A landscape with many peaks, sampled at points; each row gives a point and its height.
A climber steps from a point to the highest of its 2 nearest points, and stops where none of them is higher. Distance is the straight distance between rows; heights are no part of it.
pagup (h 252): [116 110 162 165 167 120 157 176 111 147 159  79 103 133 143 103 109  38
 155 143]
fiv (h 503): [171 121 115 154 102  93 136 116 205  87 120 135 100 130 142 138  95 153
 148 166]
rana (h 122): [135 175 120  82  96 126 108  95 103 122 111 134 116 130 105 160 165 192
 126 132]
tega (h 218): [129  82 122  99 118 136 121  75 127  51 105 151 156 105 102 137  52 125
 123  54]
rud (h 117): [ 95 158 159 101 165 164 121 168 109 138 150  84 157 107 156 147  84 114
 196 104]
devib (h 158): [108 147 144 136  91 187 165 142 140 115 122 130 186  89  81 172 110 108
 167  65]
divaf (h 157): [116 178 174 127 120 134 166 141 122 146 113 100 105 156 148 148 123 148
 145  93]
logit (h 535): [ 87 156 103 137  60 165 126 133  95 153 158 109 131 127  91 104 162 129
 131 101]
mez (h 321): [152 129  60 117 114  76 134 131 115 113 113 127 143 128 141  89  87 151
 100 111]
komug (h 144): [ 88 177 154 120 171 146 135 149  73 145 141 115 146 159 128 129 173 126
  93  85]
segam (h 615): [119 128 132 112 119 133 117 143 110 110 128 104 207 101 175 148 123 132
 108 119]
kug (h 174): [ 94 142 141 140 107 162 180 145 124 122 107 120 158 113 124 138  72 127
 165  30]
Gatuf (h 154): [ 83 184 179 117 143 179 128 154 100 135 162  73 119 123 148 131 149 112
 161 117]
gana (h 161): [154 146 155  76 135 113 160  85  53  85 109 139 100 127 184 150 132 192
 142  94]
farez (h 75): [120 141 153 112 119 131 142 109  88  77 152 150  92 148  98 151 161 141
 131 116]
koni (h 189): [167 108 148 163 113 102 130 108 150 149 109 119  57 149 118 110 188 112
  90 195]
getug (h 282): [161 152  73 119 147  65 146 147 104 137 134 105 141 139 104 114  75 151
 138  83]
Gunav (h 239): [130 136  93  98 164 100 136 131  97  99 140 144 105 142  90 124  96 138
 137  96]
sifas (h 348): [138 139  67 176  95 101 121 164 163 135 151 130 141 115  53  94 114 102
 154 204]
Mirig (h 51): [141 118  79 109 113 145 102  97 176  91 134 162 143 106  52 141 113 145
 144 170]
feto (h 72): [150  88  85  83 141 123 100  87 126  58 152 168 121 108  79 148 113 142
 118 160]
deti (h 246): [119 177 209 141 145 102  71 187 127 129  84 110 144 143 144 118 155 119
 128 127]
Nutik (h 680): [100 120 115 120 148 147 107 138 103 172 136 112 174 106 165 127 141 104
 100 132]
livam (h 197): [110 136 206 139 160 155 131 161 117 165 143  74 105 114 170 123 142  72
 172 153]
Tet (h 523): [137 123 129 162 118  82  96 149 145 101  94 145 170 124 160 111 150 132
  58 157]
rim (h 185): [133 123 101 100 142  95 121  98 107 135 121 196  76 146 132  94 123 177
 121 138]
potur (h 121): [117 150 168 152 119 131 130 162 156 133 113 107 101 147 139 136  92 128
 204 121]
bovi (h 476): [131  89 143 161 156  85 171 128 104 144 105 133  88 155 182  86 135  98
  86 124]
bedu (h 496): [140 122 116  96  84 133 140  76 100 109  89 140 151 107 147 139 133 189
  91  75]
zurik (h 145): [162 124 145 163  72 136 122 108 169 151 136 104  65 114 131 135 166 124
 147 207]
Buval (h 361): [142  94  65 127 140  89 131 101 128 171 112 147 124 121 174  66  91 152
  99 126]
kude (h 606): [ 98 150 160 148  71 159 109 119 109 184 133 120 115 132 131 108 186 128
 113 112]
Kad (h 527): [116 120 138 148  68 154 163 105 127 109  95 153 134 124 150 134 150 167
  98  90]
fuvap (h 344): [ 82 115 145 136 154 136 108 152 120 141 124 127 107 147 137  59 124  84
 136 143]
kubu (h 597): [106  82 156 165 111 123 172 122 113  85 116 136 130 140 197 123 148 119
  49  98]
ladi (h 225): [152 107 113 109 184  87 124 104 112 141 131 173  79 160 133 100 137 129
 113 193]
daba (h 413): [101 151 120 111 133 130 109 136  89 154 168  96  82 138 113  92  85 110
 190 114]
lize (h 118): [136 157 116 130 110 114 122 151 157 124 109 137 131 144  96 138  97 147
 168 132]
Pilub (h 684): [119 163 153 164 119 157 130 128 118 234 111 106 141 146 150 116 186 126
  93 115]
rafo (h 318): [112 162 164  69 194 142 112 148 123 125 132 155 133 141 141 139 115 179
 154 111]
fuge (h 281): [129  92  86 156  92 161 132 118 188 126 127 146 180  84 124 144 141 127
 111 170]
kisa (h 97): [144 142 115  70 124 148  97  94 105  89 156 152 109 129  78 167 154 155
 130 142]
pifop (h 560): [102  75 137 177  78 153 168 102 149  95 121 132 112 126 163 133 128 116
 108 111]
minuv (h 314): [124 146 171 146 147 156  83 157 161 156 134  98 163 127 131 152 168  89
 133 174]
Suluk (h 36): [109  63 119 100  73 144 100  84 123  55 124 142 142  84 148 115 124 132
 100 118]
kigi (h 464): [120 128 125  78 127 168 130  92  93 151 116 145 157 111 179 160 154 174
  97  93]
teno (h 238): [132  90  90 115 132 117 150 105 173  83  94 172 161 107 123 120  49 162
 125  72]
labok (h 49): [127 144 137  96  81 131 130 116  86  66 151 107  72 130 118 145 119 138
 177 114]
rirov (h 571): [130  95 112 162  98 105 104 141 118 102 117 101 189  93 195 128 132 113
  72 130]
gube (h 336): [142 150 162 157 161 122 125 179 150 189 121 121 120 167  87 130 177  79
 118 147]
dob (h 280): [115  92 168 166 135 118 105 154 160 116 129 126 100 150 132  91 160  68
 113 172]
Sepi (h 474): [118 147  84  96 113 147 128 118 104 158 147 111 152 125  87 138 151 126
 123 115]
Moto (h 273): [137 132 126  78 170 150 164 119 130 120 157 122 116 125 124 180  67 135
 194  72]
sef (h 231): [147  95 167 183 148  99 166 134 184 118 110 124  66 160 119 117 184  84
 103 162]
todo (h 286): [130 139 142  73 162 151 134 117 151  93 128 171 116 142 108 181 103 169
 169  96]
vedo (h 509): [155 112 113 164 132  83 133 130 202 124  99 143 143 123 139 104 145 142
  85 157]
Bev (h 78): [162 107 113 154 127 147 173 103 191 134 142 101 120 117 124 185 112 110
 143 141]
kalem (h 208): [121 112 105 112 141 105 154 125 111 101 137 119 114 147 152 160 105 140
 120  98]
Fefu (h 411): [129 154 185 135 154 127  90 180 145 209 100 103 113 139  98  90 162 100
 167 150]
Navi (h 384): [152  68  81 141 170 116 151  88 153 134 167 130  92 126 156 121  97 104
 114 177]
valiv (h 183): [128 152 143  96 139 136 180 113  75 112 117 114 116 134 155 143 113 157
 133  62]
rog (h 304): [139 122  83 170  73 140 117 112 179 119 162 130 136 100  90 122 149 105
 127 193]
Tor (h 423): [132 158 119 125 132 129 126 147 136 157 128 105 140 144 111 172 170 138
  99 135]
vunen (h 44): [154 124  65 154 129  91 175 116 159 112 129 123 128 136  74 138 122 134
  89 123]
Fir (h 359): [130 150 151 153 147 121 119 206 139 150 130  97 189 118 118 147 117  75
 143 167]
Binil (h 283): [141 136 188 155 124 118  74 174 160 156  94 120 177 123 161 128 144 123
 118 174]
lebe (h 278): [138 134 125 139 182  94 130 148 146 145 139 152  87 176  80 107 160 105
 109 166]
Navim (h 207): [116 162 207 122 175 106  73 169  85 156 104 156 130 154 164  93 174 145
  99 128]
mufas (h 193): [104 115 150 113 116 144 137 132 115  62 113 125 156  95 114 138  57 119
 176  43]
mel (h 113): [141 111 123 146  68 134  89 117 124 132 147  97 115 130 147 151 164 116
 121 188]
fedi (h 353): [145 177 168  83 188 115  89 144 118 107 117 160 141 159 136 169 164 181
 110 141]
vufov (h 57): [145 116 142 106  95 112 113 111  78  55 129  95 112 103 176 155 122 145
 144 136]
dutet (h 434): [108 109 115  89 102 159 111  92 114 154 101 191 138 114 178  91 131 180
 103 109]
rir (h 62): [159 107 103 178 151 116 188 132 175 158 128 113 122 150 114 146 127 101
 100 144]
Ralud (h 83): [124  88 136 118  89 123  97  99  76 106 158 101 102  99 188 131 133 112
 144 175]
les (h 268): [107 116 112 138 114 185 134 132 178 145 130 154 185 119 121 157 132 126
 126 117]
fifi (h 508): [109 174 184 155 106 165  99 166 120 207 134  84 112 130 115 103 166 116
 159 134]
Ranif (h 28): [170 153  74 165  87  81 154 137 166  58 122 123 146 120  74 140 119 140
 119 137]
Dodem (h 443): [174  91  90 154 156  93 130 104 200 129 138 131 110 121 122 131  85 129
 137 191]
fiz (h 254): [130  99  94 106 139 159 132 102 183 119 106 178 149 131 116 133 108 157
 104 106]
teki (h 93): [162  97  93 131 101 167 181  98 153 104 152 116 151  90  79 189 101 122
 149 108]
fomab (h 780): [120 129 142 122 178 161 114 113 104 207 129 135 131 143 168 126 166 141
  83 125]
Fizog (h 427): [122 132  96 160 101 112 132 136 146 163 165 113  86 123  69  95 121  73
 171 175]
kogo (h 475): [106 128 129  85 195  99  73 130  92 141 131 186 133 143 139  80 127 135
 119 142]
ledad (h 142): [110 154 115 136 113 139 155 157 147  95 130 135 164 134  56 152 101 126
 168  80]
doz (h 557): [181 123 115 140 119  90 126  90 209 110  84 143 115 116 160 125 122 187
 100 179]
begos (h 407): [ 85 135 155 123 171 141  95 141 118 166 107 176 110 157 130  69 124 131
 131 106]
fegur (h 110): [141 119 106 100  87 165 108  93 138  97 123 116 160  82  90 177 100 125
 157 112]
Zadiv (h 320): [130  82 108 146 147 111 141 123 121 147 171  98  88 127 146 106  86  62
 147 150]
Vadup (h 554): [111 142 106 148 113 139 137 158 105 171 180  83 119 135  92 107 104  61
 193 135]
peg (h 153): [160 143  84  85 100  98 133  77  80 148 108 156  99 134 128 119 143 199
 128 127]
Zik (h 173): [106 160 177 137 180 111  93 173  77 157 134 121 146 163 110  87 178 102
  84 129]
zelan (h 319): [123 144 105 109 171 129 140 127 124 176 168 127  87 142 120 142  70 138
 194  98]
zame (h 52): [128  74  73 109 122 107 106  96 120  40 149 160 144 104 130 114 121 115
  78 153]
zoke (h 421): [123 176 159 178 114 154 133 197 115 179 145  82 161 124 103 123 150  79
 167 154]
kazu (h 385): [157 170 130 114 168  89 114 154 137 152 102 129 162 163 136 153 163 178
  94 131]
Tuz (h 403): [118  73  84 114 112 129 139  70  89 138 115 169 129 107 169  72 111 152
  99  92]
famud (h 136): [103 138 131  77 127 197 128 113  98 117 123 118 168  79  82 164  95 116
 170  74]
pudib (h 546): [100 101 172 148 147 102 142 148  81  83 127 147 116 156 175  97 147  99
  89 116]

Call two points neighbours if one is among the 2 nearest of the other. Go from one point of each pair to the other, from neighbour to neighbour, staying as high as possible. Name the lowest point that can't be avoided.
doz / Vadup: Moto
doz / kubu: lize
fomab / doz: vedo

Two climbers start at each pair of points below. Name the first point that both come to, or write -.
rafo / Navim: -
Gatuf / famud: -
ledad / Bev: devib

For each start below, name the point where the climber stops.
todo: fomab
lize: Vadup
vunen: Vadup
kalem: kubu
vufov: kogo
